A landscape with many valleys, sampled at points; each row gives a point and its height.
From any point a ball rolls to the lowest of the 2 points nearest to it. It stops when none of these is lower. Distance is the straight distance between rows; heights are no part of it.
q833 (h 5.59): [153 139  97  86 115 131  93  82 147 104 138 139 136 141 128 119 144 117
  80 173 105 129  77  99 148 117 147 111  85 106 171 162 136]
q719 (h 4.87): [118 115 172 157 153 163 196 126 167 111 126 106  97 114 126 137 120  92
 152 145  63 177 116 163 136 176 110  71 151 199 114  76  81]
q786 (h 5.64): [128 115 141 141 101 171 153 137 157 153 132 144  97 139 147 171 144  82
 120 149  78 100 159 122 140 120 148 158 162 135 151 162 174]
q256 (h 3.80): [190 106 136  92 163 118  41  99 143 157 162 135 124 151 109 155  91 142
 125 110 100  83 160 146 143 143 119 118 144 138 103 121 141]
q82 (h 3.81): [ 93 180 102 110  96 118 112 149 115 117 118 137 144 111  92 166 168 101
 102 172 155 156 113 102 102  97 125 147 222 122 189  91 122]
q482 (h 2.49): [ 97 107 162 129 165 139 164 134 126 106 153 143  84 110 134 134 128 130
 200 102 125 196 128 131 153 162 172 121  82 180 105 109  95]
q911 (h 4.60): [150 110 130 131  99 147  99 154 143 207 121 129 145 190  77 161 104 109
 103 150 100 115 154 109 158 112 163 141 200  95 115 137 195]
q443 (h 4.19): [118 119 206 135 138 156 150 147 146 165 152 103  87 149 101 140 127 109
 192 127  62 189 138 124 166 173 105  98 139 187  90 155 124]
q882 (h 2.41): [137 107 104 115 101  95 146 135 128 132  93 139 144 105 145  71 114 125
  84 146 110 186 136 117 155 122 127 172 193 135 131 150 210]
q662 (h 4.15): [105 140 193 109 128  99 146 158 116 193 162 132 115 159 135 114 113 136
 185 128  92 210 108 111 193 153 160 127 156 141  71 107 117]
q325 (h 4.75): [ 91 124 136 120  97 125 131  92 109 132 159  73 166 156 105  78 188 130
 108 136 172 162 123  87 119 131 103 162 126  91 169 152 163]
q191 (h 5.28): [ 70 139 138 157 154 129 101 115 120 140 129  96 155 108 126 122 133 118
 184 131 192 118  91 135 143  95  85 139 133 146 127 154 183]
q964 (h 4.34): [164 130 117 123 101 128  63 141 146 174 136 144 150 145  93 153  98 124
 143 173  72 128 155 134 149 116 139 145 200 130 110 126 148]
q408 (h 1.76): [181 146 144  70 112 122  71 117 141  88 104 127 153 103  97 129  90 201
 153 138 125  89  95 141  77 103  85 134 136 118 138 120 106]
q974 (h 2.80): [125 112 140 197  91 135 164 118  79 148 143 113 143 124 106 108 136 141
 127 122 161 112 146 117 184 130 111 164 105 113 132 170 179]
q103 (h 6.35): [138 149 149 166 160 113 127 116 142 125  89 126  95  95 175 119 131 141
 147 126 109 120 145 160  66 125 113 103  78 173  94 187 110]
q651 (h 4.96): [117 123 113 184 156 108 119 128 141 154  85  91 156 166 168 172 125 128
 144  72 180  74 170 123 105 100 142 116  80 117 110 135 122]
q364 (h 2.01): [ 94 146 174 150  97 102 221 200 112 120  92 114 114  78 146 127 128 123
 123 128 112 167 119 119 152 152 109 157 211 174 112 122 180]
q128 (h 2.84): [124 103  72  92 113 113  93 130 164 139 143 112 161 152 135  31 136 154
 109  82 156 178 131 114 160  97 167 102 157 104 138 107 120]
q957 (h 1.98): [125  98 112 101  84  90 160 162 163 132  75 111 124 127 182  82 120 155
 104 105 117 135 132 113 141 119 143 162 171 127 123 136 177]
q23 (h 1.97): [ 90 137 127 112 141 103  82  74 122  95 187 133 100  89 154 112 160 105
 126 141 148 137  95 115 145 125 151 137  39 149 138 146 141]
q211 (h 6.69): [109 122 157 167 162 160 140 121 168 165  87 104 121 144 143 196 131 101
 149  98 139  80 142 135 107 142  62 113 127 139 119 144 148]
q250 (h 5.38): [119 131 168 117 111 125 134 141 149 185 139  84 119 154 140 143 141 107
 112 136  84 111 153 112 162 137 112 179 141 141 125 168 171]
q230 (h 6.34): [113 122  77 121 108  84  63 114 157 107 139  95 166 165 117 104 104 118
 130 100 157 119 108 104 120  99 107 152 114 106 164 133 194]
q869 (h 6.18): [154 130 112  94 154 134 164 149 105  88 136 156  97 137 163  73 143 151
  68 108  94 130 121 161 118 179 118 153  94 101 110 145 134]
q938 (h 4.67): [118 126  89 142 147 145  85 104 156  92 112 111 155 141 119  88 134 119
 119 171 142  93  99 137 133 101  80 114 142 118 131 100 135]
q601 (h 6.70): [134 129 103  95  93 108  78  99 121 113 144 108 168 134  93 118 122 130
 105 176 143 172 132  89 126 130 135 163 135  94 186  97 126]
q753 (h 0.88): [103 125  99 124 127 149 151 137 152 109 128 163 119 110 164 156 126 113
 142 128 102 153 137 128 146 109 146 144 186 140 123  93 142]
q543 (h 2.95): [ 91 125 119 102  87 110 170 133 127 132 163  77 130 159 150 111 157  89
 157  57 129 178 121  94 157 119 151 167  95 120 156 114 150]
q946 (h 5.11): [112 128 175 112  93 141 139 151 145 212 135  73 128 184 123 151 142 107
 111 161  95 142 134  91 192 107 159 130 172 120 125 148 134]
q647 (h 4.13): [102 121 164 172 107  95 211 158  87 136 129 114 120 166 129 113 171  87
 234  97 157 115 126 123 155 102 173 147  79 113 129 154 173]
q361 (h 6.15): [141 169 173 147 147 158 120  97 164 124  77 132 103 109 130 150 109 162
 143 137 110 113 126 130  85  91 114  59  77 176 121 187  70]
q67 (h 7.18): [139 138 141 121 147 127 140 120 136 118  68 107 137 114 147 177 108 165
  68 116 128  59 144 110 138 147  92 147 101 122 140 134 130]
q578 (h 1.29): [121 136 114 145  95 131 122  77 108 108 165 155 112 103 129 142 154  88
 115 146 121 118 133 118 134 108 144 139  72 143 168 174 146]
q947 (h 2.20): [166 135 161  78  95 113  25 124 144 171 158 126 150 111  90 122 111 202
 139 125 140 123 156 119 143  91 137 139 156 139 112 131  96]
q37 (h 7.01): [163 135 141 150 163 120 128 116 136 111  41 120 124 101 162 166  65 194
  84 113 109  95 115 128 148 131 143 111  93 152 119 150 113]
q183 (h 3.46): [120 141 123  99 111 114 117 162 108 135  81 119 157 115  84 140 138 144
  71 194 163 161 121 114 118 101 141 151 235 118 164 102 158]
q700 (h 4.98): [127 129 147 169 144 149 184 147  93 140 132 117 110 179 132 134 138  77
 195 160 114  97 142 165 144 157 130 126  87 127  79 140 149]
q904 (h 1.78): [ 76 123 186 132 123 116 208 154 100 109 117 136 105  84 137 135 110 141
 179 114 144 195 111 129 170 148 163 165 105 158 109 118 107]
q76 (h 5.04): [159 108 125 128 147 116 101  93 117 119 163 155 111  80 143 151  92 154
 107 123  93 139 169 147 134 172 131 134  77 167 114 118 104]
q978 (h 3.88): [ 98  96  86 130  95 116 166 133 169 120 100 119 135 155 184 132 162  75
 120  62 170 123 127  98 141  94 143 144 150  91 181 109 171]
q456 (h 3.44): [ 91 110 117 114  95 101 169 163 150 146 151 120 102 157 154  96 177  62
 141  41 145 154 136 106 105 111 131 154 141 102 186 129 173]
q56 (h 5.01): [ 86 123 168 128 114 128 158 108  95 164 167  90 149 150  72  70 191 133
 128 120 188 146 135 105 192 118 140 146 116 108 148 164 150]
q84 (h 2.07): [110 132 165 145 105 110 166 161 131 157  88  99 143  94 121 159 101 136
 108 134 105 141 157 114 179 140  94 178 196 164 122 119 178]
q441 (h 3.07): [107  80 118 112 146 102 147 102 132  98 172 135  88 103 194 126 136 131
 181 116 109 184 138 142 143 154 204 127  51 178 111  99 138]
q162 (h 5.25): [182 114 118 176 152 128 118 138 114 145 131 183 130  96 114 157  71 162
 128  95 100 106 184 158 126 169 135 134 114 149  76 127 121]
q243 (h 6.51): [117 132 149 166 175 123 136 108 137 137  95 115  99 134 174 159 122 106
 151 123 108  89 145 141  84 138  72 127  80 159  99 151 137]
q181 (h 5.77): [ 79 128 116 154 129 158  85 126 111 109 157 168 143 100  83 152 135 114
 171 121 175 114 137 139  85  99  99 139 148 130 118 123 130]
q501 (h 2.52): [ 90 119 138 117 146  87  86  89 136 105 174 110 123 103 177 128 124 109
 145 148 128 170 106 100 196 122 146 146  64 200 139 132 138]
q923 (h 6.80): [122 119 160 162 114 138 178 110 137 152 171 180  93  70 154 116 168 106
 101 110 127  65 168 126  87  94 153 161 127 122 168 158 136]
q842 (h 5.56): [ 50 152 149 181 118 143  98 139 113 129 136 117 154 118  92 129 150 127
 157 137 184  92 121 125  89  81  82 159 138 128 148 140 131]
q390 (h 5.60): [132 116 123 173 180 153 111 133  70 140 115 137 138 136 125 116 100 164
 156 162 173 102  92 142 134 157 124 104  81 110  48 136 110]
q965 (h 1.84): [ 89 116 140 147 173 160 178 166 115 111  64 158  90 117 155 121 124 146
 162 117 173 142  90 145 106 118 133  79 151 128  57 184 124]
q94 (h 3.48): [163 130 146 106 177 171  96 131 129 116  64 150 180 117  63 157 102 162
  95 131 155  97  99 134 107 126 116  86 235 120 144  98  92]
q448 (h 2.45): [ 98 108 146 161 170 154 184 130 128 131  88 163  84 100 188 137 144 124
 172  97 150 116 106 147  67 106 169 107 104 133 101 187 155]
q754 (h 2.65): [135 146 141  64 151 123  94 151 129 156 134 131 110 164  95 166 178 135
 104 123 168 151 159 116  76 113 120 142 220  90 150  92 133]
q374 (h 1.33): [ 95 138 128 132  82  88 171 185 150 103  71 112 129  97 181  95 132 136
 121 153  99 157 125 119 150 118 125 159 194 159 132 105 149]
q788 (h 4.23): [109 120 117 119 183 174 120 110 130 122 111 138 144  92  94 190 107 130
  72 135 143 110 109 129 132 118 120 118 156 134 143 104  97]
q401 (h 1.62): [128 117  72 109  72 117 146 167 154 112 111 181 133 129 134 130 115 114
 165 108 113 150 142 117 124 107 174 134 180 116 132  98 169]
q496 (h 5.99): [ 79 100 130 157 183 145 162 152  67 124 106 126 149 122 128  89 113 159
 143 112 208 128 102 161 147 146 100 101 151 106  74  98 122]
q64 (h 4.22): [161 151 100 155 179  81 118  77 124 104 125 156 121 111 175 175 135 102
 120 106 147  81 125 162  72 125 160  53   9 154 104 121 101]
q659 (h 3.09): [149 158 128  83 109 121  69 101 145 110 156 184 127  83  89 114 157 153
 127 111 113 105 175 136  84 111 126 148 125 138 148 131 104]
q635 (h 5.33): [157 113  66 114  79 119  95  68 167  95 135 134 136 154 144 147 124  97
 120 144  99 116 124 100 152  92 147 122  98 139 197 127 145]
q823 (h 7.02): [179 161 137  63 125 108 117 138 132 131 109 121 142 121 125 112 136 149
  88 128 106 119 144 131  86 137  95 133 138 132 152 106  76]
q328 (h 3.22): [102 119 135 170  96 104 137 109 116 179 161  89 143 146 141  90 143 113
 157  86 152 120 164 110 161 113 151 149  79 129 123 176 185]
q184 (h 3.47): [150 165 102  78 138 125  84 129 113  85 200 221 111  82  97 124 149 119
 128 121 101 130 161 164  68 150 121 152 116 134 153 131  81]
q327 (h 5.78): [ 65 145 144 157  86 106  94 166 102 140 157  79 159 121  76  82 126 130
 153 146 162 119 124 129  79 127  78 160 134 112 137 147 150]
q707 (h 4.56): [102 106 136 138 170 152 100 101 133 141 112 147 118 100 126 200  99 118
 122 119 138 146 121 110 153 150  96 113 137 182 121 151 112]
q541 (h 2.83): [135 139 133 117 100 112 154 123 118 110 112 123 120 107 157 107 118 157
  73 134 112 105 122 119 165 131 160 126  66 122 138 148 118]
q766 (h 6.14): [103 150 145 111  99 163 168 168 103 103  97 129 131 121 102 171 114 158
  98 190 131 132  86 127  98 115 140  89 160  89 135 121  58]
q14 (h 5.65): [118 123  83 173 126 132 106 115 114 106 148 171 145  89 115 136 120  98
 142 110 154 108 170 162 103 110 131 136  95 137 118 109 130]
q83 (h 5.05): [122 121 132 182 162 106 123  99 124 139 134  79 147 160 165 195 122 111
 128 107 178 110 141 127 120 138 127  83  42 124 112 105  83]
q961 (h 5.32): [134 130 132 191 151 163 169 139  61 125 155 138 131 143 111 141 108 124
 191 176 130 103 107 145 156 144 130 100  69 120  68 125 116]
q175 (h 5.87): [106 149 130 115 135 157 197 159  77 132 111 115 118 114 112 193 131 122
 104 196 136 166  72 107 153 112 145 122 182 115 153  85  73]
q582 (h 3.01): [124 140 155 100 179 143  58 136 134  81  81 148 180  97  87 123 100 187
 136 134 174  98  79 138  86  89 105  96 196 130 139 116 108]
q808 (h 4.97): [ 92 119 101 169 133 127 122 105 119 106 134  96 155 138 135  57 150 107
 153 143 169 101 107 128 162 108 106 129  98 126 118 124 171]
q641 (h 4.65): [100 132 112 172 112 115 124 145 142 174  94  66 168 145 162 109 115 114
 147  73 174  66 156 128 104  79 111 140 110  98 125 125 149]
q614 (h 6.16): [ 99 122  84 122  82  87  97 138 153 104 118 107 133 145 146  69 137 126
 169 103 119 141 107 114  98 114 108 155 106 109 140 160 192]
q564 (h 4.06): [194 112 114  88 123 139  59 119 136 185 184 152 124 193  95 159 106 103
 133 133  75 102 186 128 162 133 143 117 179 119 103 137 154]
q238 (h 4.55): [127 107 179 159 160 157 192 166 150 153 128 137  82 125 129 144 131 105
 177 130  56 216 137 132 140 198 126  92 179 187  87  95 112]
q686 (h 5.22): [ 79 141 152 110  62 125 172 162  96 123 131 127 108  99 110 112 143 141
 121 139 172 158 125 119 117 125 144 144 116  90 141 166 109]
q214 (h 3.84): [121 136 103 176 174  56  96  78 128 123 132 129 120 105 171 160 130 112
 169 118 158 114 131 147  97 160 173  67  27 179  87 138 125]
q389 (h 2.30): [160 100 114 103 108  76  94 124 144 117 135 106 119 142 162 108 111 169
  83 116 137 133 116 103 145 160 145 129  62 107 118 125 129]
q201 (h 2.76): [131 125 123  90 129  99 152 186  98 126  90 122 117 131 109  79 126 155
  86 162 103 190 101 119 136 162 118 183 216 104 112 123 201]
q868 (h 3.96): [110 127 120 135 166 177 126 133 161 107 124 120 129 154 127 122 139 121
 125 119 146 137 107 150 122 147  83  55 143 124 108  57  48]
q850 (h 5.54): [136 129 144 125 166 191 136 152 158 121 111 125 108 158 120 159 112  95
 152 136  92 138 104 123 115 172  68 101 152 133 100 137 110]
q894 (h 4.16): [ 93 161 124  98 131 144 117 109 108 130 142 107 139 116  93 125 196  87
  97 198 156 163 137 126 128  92  95 157 177 114 184 112 117]
q289 (h 3.67): [ 93 125 209 102 152 114 139 156 147 149 166 111  95 151 125  95 132 119
 243 123  74 208 106 109 174 167 149 113 121 169  95 121  98]
q736 (h 3.21): [152  96  51 114 119 110  46 112 157 135 168 122 179 165 119  46 124 132
 136 107 137 153 153 130 142 132 131 131 154 111 131  82 129]
q137 (h 4.18): [100 143  75  73 116 117  90 118 147  97 165 158 111 120 148 156 150  83
 141 139 124 168 155 128 121 127 105 146 121 136 154  84 113]
q434 (h 4.80): [130 115 128 160 177 135  98 101 123 121 130 123 114  80 120 196  69 149
 112 106 120 167 139 114 154 174 101 111  70 188  98 150  99]
q421 (h 6.86): [175 150 103  80 108  96  94 100 149 135 120  97 151 132 105 128 123 149
  85 174  88 131 142 117 116 122 102 171 126 125 181 104 117]
q506 (h 2.97): [121 101 106 105 149 100 107 100 145 104 156 133  94 103 189 139 119 120
 112 122  81 174 110 104 184 144 182 122  92 171 109 135 147]
q710 (h 5.79): [153 141 143 118 138 188 100 138 153 141 125 139  79 153 110 184  83 125
 157 139 112 124 110 133  94 151 100  78 122 120  81 170  83]
q100 (h 4.46): [123 106 157 103 118 114 154 144 137 161 137 144  94 185 145  80 111 127
 128 112  99 193 108 125 199 155 164 124 191 102  61 113 126]
q197 (h 5.58): [ 99 131 143  92 128 131 170 158  86 129 131  90 130 150  88 136 169 115
 106 180 178 170  95 119 151 130 135 137 209  91 136  92 111]
q884 (h 1.68): [206 120 159  73 118  96  47  99 143 142 160 131 157 139  85  91 131 194
 162 112 119  80 163 124 115  98 126 131 143 141 101  98 103]
q249 (h 6.52): [146 101  70  98  86 115  83 118 144 121 107 112 193 165  99 115 124 129
 116 129 153 137 112  93 112 109 126 139 157  90 193 111 170]
q783 (h 6.62): [106 124 182 183 131 134 159 103 135 137 173 150  88  94 164 155 161 105
 126 111 154  73 168 139  72 102 142 128  60 116 152 164 112]
q972 (h 6.85): [175 118 123 156 184 143 142 127 129 131  75 134 126 122 172 145  59 178
  93 132 100 114  67 156 142 154 142  79 107 148 104 144  75]
q232 (h 0.95): [224 141 120  92  96 103  68 116 162 120 122 130 144 109 118 110  80 202
 169 117 112 100 139 129 110 117 124 137 105 152 107 118 102]
q44 (h 6.42): [189 158  99 133 142 130 126 112 136 103 121 128 143 112 130 186  80 149
  95 130  74  84  92 172 153 115 156 112 114 154 145 109  73]
q170 (h 3.08): [118 103 160 101 161 138 136 131 131 133 179 131  96 163 151 139 120 124
 193 137  97 207  99 114 188 175 156 100  88 184  71 107  75]
q373 (h 2.38): [116 107 152 157 119 141 153  90  66 150 164 148 130  90 117 147 155 130
  80 119 150  97 165 118 186 150 157 165 104 125 132 172 173]
q223 (h 4.35): [170 125 117 159 126 149 144 122 126 138 129 121 105 141 139 115 112 115
 113 157  82  76 122 149 127 144 135 106 115 123  81 145 152]
q407 (h 5.44): [125 130 144 117  47 109 176 183 105 136  99 121 118 111  98  93 119 165
  91 123 134 163 140 113 101 143 140 163 150  80 136 160 137]
q484 (h 3.10): [113 137 157  99 133 120 143 149 109 105  78 114 127 112 105 112 147 155
  64 181 129 151 106 118 119 130  96 154 209 126 135 157 172]
q497 (h 3.31): [133 121 111 146  86 129 174 152 110 104 108 143 143 110 143  93  97 170
  98 150 119 140  88 113 160 107 170 115 129 102 132 122  78]
q865 (h 2.28): [179 128  89  66 109 128 125 155 134 126 136 193 122 132 110 142 128 132
 118  93 133 152 145 110  99  93 190 145 206  75 140 108 147]
q96 (h 6.19): [ 73 121 146 151 160 150 163 137  90 126 114 140 124 122 135 119 150 123
 154 101 201  97 123 141 122 134 105 122 127 113  84 131 153]
q878 (h 3.51): [191 103  74  80 150  95  25  92 168 130 169 129 146 162 116  90 110 141
 133 103 107 108 166 138 159 129 117 130 154 137 124  86 129]
q158 (h 7.03): [120 136 144 113 149 152  97 115 112 124 130 114 112 141 117 155 134 126
 102 105 143  72 156 134 106 155  85 152 100 108 149 130 149]
q779 (h 2.92): [107  91 155 117 149 136 126 118 136 165  95 102 143 111 124 117 119 131
  63  99 157  80 158  89 163 117 125 177 162 126 143 157 207]
q643 (h 7.46): [156 153  90 158 184 140 140 126 149  99 120 180 125  97 138 152  78 112
 127  80  51 100  96 222  71 146  77  87  91 184 140 138  99]
q326 (h 7.32): [163 149  94 140 172 133 138 132 146  81 118 159 118 101 142 130 104 131
 117  94  45 141 139 196  83 177  54 117 121 192 140 103  76]
q713 (h 3.71): [140 107  86 187  92 127 173 152  82 125 111 148 177 112 116  63  90 166
 105 166 144 117  90 167 137 112 147 110 141 120 115 123 134]
q245 (h 6.39): [ 77 142 162 159 152 162 152 103 107 126 152 151  83 113 136 141 165  93
 147 121 165  90 120 137 110 128  95 129  77 128 117 150 129]
q221 (h 2.89): [159 161 127  65 129 129 138 185 142 143 113 180  90 138 108 188 151 115
 120 112 156 119 150 115  90 147 147 151 217  86 145 102 134]
q379 (h 2.36): [145 135 111  77 123 115  85 145 160 134 134 133 135 144 163  89 122 148
 119 103 107 155 136 110 154 120 149 126 163 121 125  99  89]
q207 (h 2.56): [ 80 110 172 136 124 106 138 160 128 172 100 119 117  96 119 155 125 139
  87  96 167 100 162 102 145 138  87 193 196 138 139 150 174]
q294 (h 6.87): [122 101 145 143 160 167 101 113 130 156 142  96 125 167 103 194 108 100
 114 100 136  93 174 129 130 163  56 108 122 133 115 100 125]
q767 (h 6.17): [149 129 108 138 148 149 146 109 153  96 117 140 107 114 161 172 111  85
 112 121  44  88 116 165 131 119 141 116 119 171 166 107 113]
q971 (h 4.31): [ 99 107 105 185  94 128 172 135 136 164 112  73 150 169 144 123 131  83
 148  74 166  96 133 110 125  92 122 144 113  92 174 128 186]
q280 (h 4.84): [149 121 143 134  82 165 113 128 128 188 135 103 147 181  90 167 125 130
 109 179 123 125 152 102 158 100 175 113 162 102 128 145 124]
q342 (h 1.74): [192 130 115  93  81  78  70 113 181 130 151 116 131 147 150 102 104 166
 126 100 108 124 129  94 138 111 163 121  95 138 134 127 105]
q628 (h 4.66): [126 143 126 176 158 101 123  91 138 108 125 119 118 135 153 177 142  96
 170 119 159  77 156 158  59 130 134  74  14 111 113  88  69]
q285 (h 3.42): [130 139 109 163 159  85  89  98 125 127 150 147  96 128 173 110 168 111
 167 118 150 118 145 156 113 124 189 112  19 145  98 191 147]
q929 (h 0.85): [ 85 118 191 132 123 115 192 158 107 120 118  76 118  89 160 114 135 135
 162 118 153 171 100 106 177 128 145 133 128 149 127  92  55]
q463 (h 4.62): [118 117 106 185 127 144 166 130 122 121 141 144 109 137 170 117 133  90
 166 152 103  95 127 169 110 118 153 120  81 144  95 148 165]
q544 (h 5.29): [105 131 172 128 105 161 159 114  88 146 173  90 137 144  76 108 170 120
 132 180 171 162 114 107 184 122 159 128 151  98 142 122  95]
q813 (h 6.65): [213 120 103 163 178 139 115 102 152 119 106 144 145 137 152 178  67 163
 119 132  61  91  64 159 146 157 121  69 102 176 137 109  47]
q492 (h 7.17): [161 167 122  90 163 120 147 146 146 107 114 135 124 113 149 121 127 140
  72  92  72 124 141 165  90 180  82 141 128 146 159  86  75]
q695 (h 3.64): [108 110 132 183 125  85 185 118 104 159 111  75 122 158 168 123 168 106
 176  94 168 109 149 139 124 108 179 130  55 134 115 164 160]
q362 (h 3.85): [149 154  87  86 126 126  87 119 104 125 177 184  99  94 103 156 140  97
 117 146 111 171 162 150 101 135 132 151 124 131 143  87 125]
q596 (h 4.51): [126 143  73  83 112  77  92 102 148  89 182 156 145 139 143  84 166 109
 119 127 120 166 139 132  91 139  96 145 105 122 158  73  90]
q176 (h 1.73): [ 85 129 135 139 124 119 150 153 130 145 162 119 130 124 148 148 143  98
 179 130 138 180 139 133 168 142 140 149 141 139 124  91 129]
q151 (h 4.36): [ 97 134 107 149 184 158  87 111 135  91 119 123 175 130 141  91 119 126
 132 148 162 132 107 137 134 105  87  84 124 143 102  73  88]
q371 (h 2.71): [153 159 140 104  77 137  83 124 142 140 136 158 135 102  90 100 145 161
 113 145 132 129 181  92 117  91 143 142 152 124 134 152 105]
q226 (h 3.50): [174 120 126  86 123 117 125 116 148 142 117 109 145 179 151  41 154 148
  68 107 113 145 165 112 128 146 140 146 182  72 142 134 176]
q442 (h 5.90): [128 123 124 121 143 155 139  96 139 122 128 134  85 126 154 182 124  72
 104 153  52  78 117 121 149 116 132 135 115 161 156 174 147]
q449 (h 5.43): [168 125 121 165 144 155  98 123  93 126 159 183 141  87 100 124 117 145
 110 126 132  86 160 150 143 134 149 126 124 122  97 125 122]
q88 (h 2.43): [101 119 141 138 119 104 176 154 111 141 155 101 134 164 133  83 164  98
 173  70 155 168 117 129 196 129 154 151 125 117 112 103 146]
q913 (h 4.48): [106 154 151  96 110 138 134  97  90 150 156  93 116 136  87  91 208 104
 117 179 150 178 111 102 136 118 106 146 138  99 208 147 159]
q359 (h 3.13): [107 135 140  94 179 161 113 146 133 140 144 115 133 178  95 161 157 112
 105 144 163 132 148 132  96 140  94  98 194  88 134  80  79]
q678 (h 3.24): [139 114 136 110 110 129 111 117 147 153 108  83 142 169 129  95 122 146
  68 119 134 106 162  97 155 119 149 152 160  95 142 141 163]
q632 (h 5.97): [159 138 167 128 158 173  97  99 178 150  97 131 102 117  81 186  91 139
 131 129 113 130 126 113 100 128  97  72 106 171 105 189  70]
q671 (h 5.82): [155 150  94  99 113 134 123  96 111  97 153 130 132 151  97 128 127 111
  96 175  96 115  96 140 102 159 112 142  89  86 147 124 115]
q945 (h 5.06): [166 137  76 129  61  99 110  82 178 108 147 157 156 132 141  98 165 105
 131 131  83 124 158 103 112 116 121 136 116 129 230 114 149]
q915 (h 1.90): [131 123 143 168 129 133 150  76 109 132 153 153 114  79 145 144 156 110
  72 108 139  83 136 131 134 125 176 137  57 143 158 195 193]
q982 (h 5.80): [130 114 114 175 212 155 133 128  66 124 122 126 135 119 113  93  98 169
 132 127 157  88 108 166 129 170  81 121 143 114  57 142 152]
q547 (h 3.57): [118 122 167 136 183 180 160 154 128 132 134 108 118 154 107 126 164 113
 107 145 148 151 128 148 135 175  97  73 173 101  86  73  42]
q931 (h 4.78): [162 134  55 120  61 105  92 132 158 110 177 146 162 132 136  64 163 109
 128 115 119 165 158 116 103 122  90 153 128 110 179  98 141]
q271 (h 4.04): [180 124  89 152 125 140 128 146 105 124  85 139 154 142 113  90  90 170
 108 156 113  83 102 165 124 117 129  92 137  96  94 138 147]
q881 (h 4.93): [121 126 153 146  52 152 197 154  78 128 135 160 117 120 118 105 141 130
 145 156 145 147 106 108 124 118 167 101 107  78 141 196 147]
q834 (h 5.96): [105 140 112 134  77  98 109 167 133 105 125 121 140 109 113  85 105 134
 135 143 134 122 132 111  86 107  98 165 149 110 139 137 169]
q11 (h 5.98): [156 154 119 110  57 142 149 174 133 103  87 140 135 117 106 162  93 143
 121 139 103 103 103 132  80 101 150 115 161  84 151 100  77]
q831 (h 6.00): [162 140  93  85 157 123 148 130  85  67 170 142 114 152 122  89 145 111
  59 149 104 114  89 157  83 178  98 131  91  80 140 124 134]
q532 (h 2.39): [158 144 138  89 118 116  72 134 119  92  87 147 166  75  76 122  98 203
 122 152 139 104  75 140  79  83 149 149 160 126 162 108  93]
q691 (h 5.69): [167 146 111  92  64 106 145 186 124 115 111 116 145 133  94 119 102 169
 114 169 103 138 111 125  91 137 122 145 150  64 143 134 108]
q993 (h 3.86): [133 143 116 118 158 166 121 109 141  85  84 157 185 115  85 174  94 133
  97 142 152  82  81 149 112  82 112  84 189 106 136  63  77]
q149 (h 3.00): [109 130 112 144 149 121 151  96  92 118 105 153 100 140 192 117 160 130
 157 107 158 111 144 139  83 103 191 114  51 117  82 187 140]
q998 (h 4.59): [111 116 144 148  86 119 208 145  99 124 123 140 100 138 145 127 140 140
 200 111 163 157 101 107 109 103 163 115  80 101 129 178 166]
q908 (h 5.24): [113 118 154 154 161 198 191 134 151 112  95  93 102 161 128 157 121  91
 156 124  99 158 100 128 116 176  81  66  97 163 106 118  75]

For each start below, name the point where the ball stops.
q651: q753
q881: q578
q37: q232
q326: q842
q766: q374
q162: q232
q390: q232
q831: q232
q158: q929

Call two points neighbours if one is among the 2 nearest of the other. Go from one point of each pair to the other, from neighbour to neighbour, staying as low as possible. Name the highest point that can't be avoided.
q753 / q578: q441
q753 / q374: q766
q754 / q929: q221
q965 / q929: q83
q753 / q929: q176
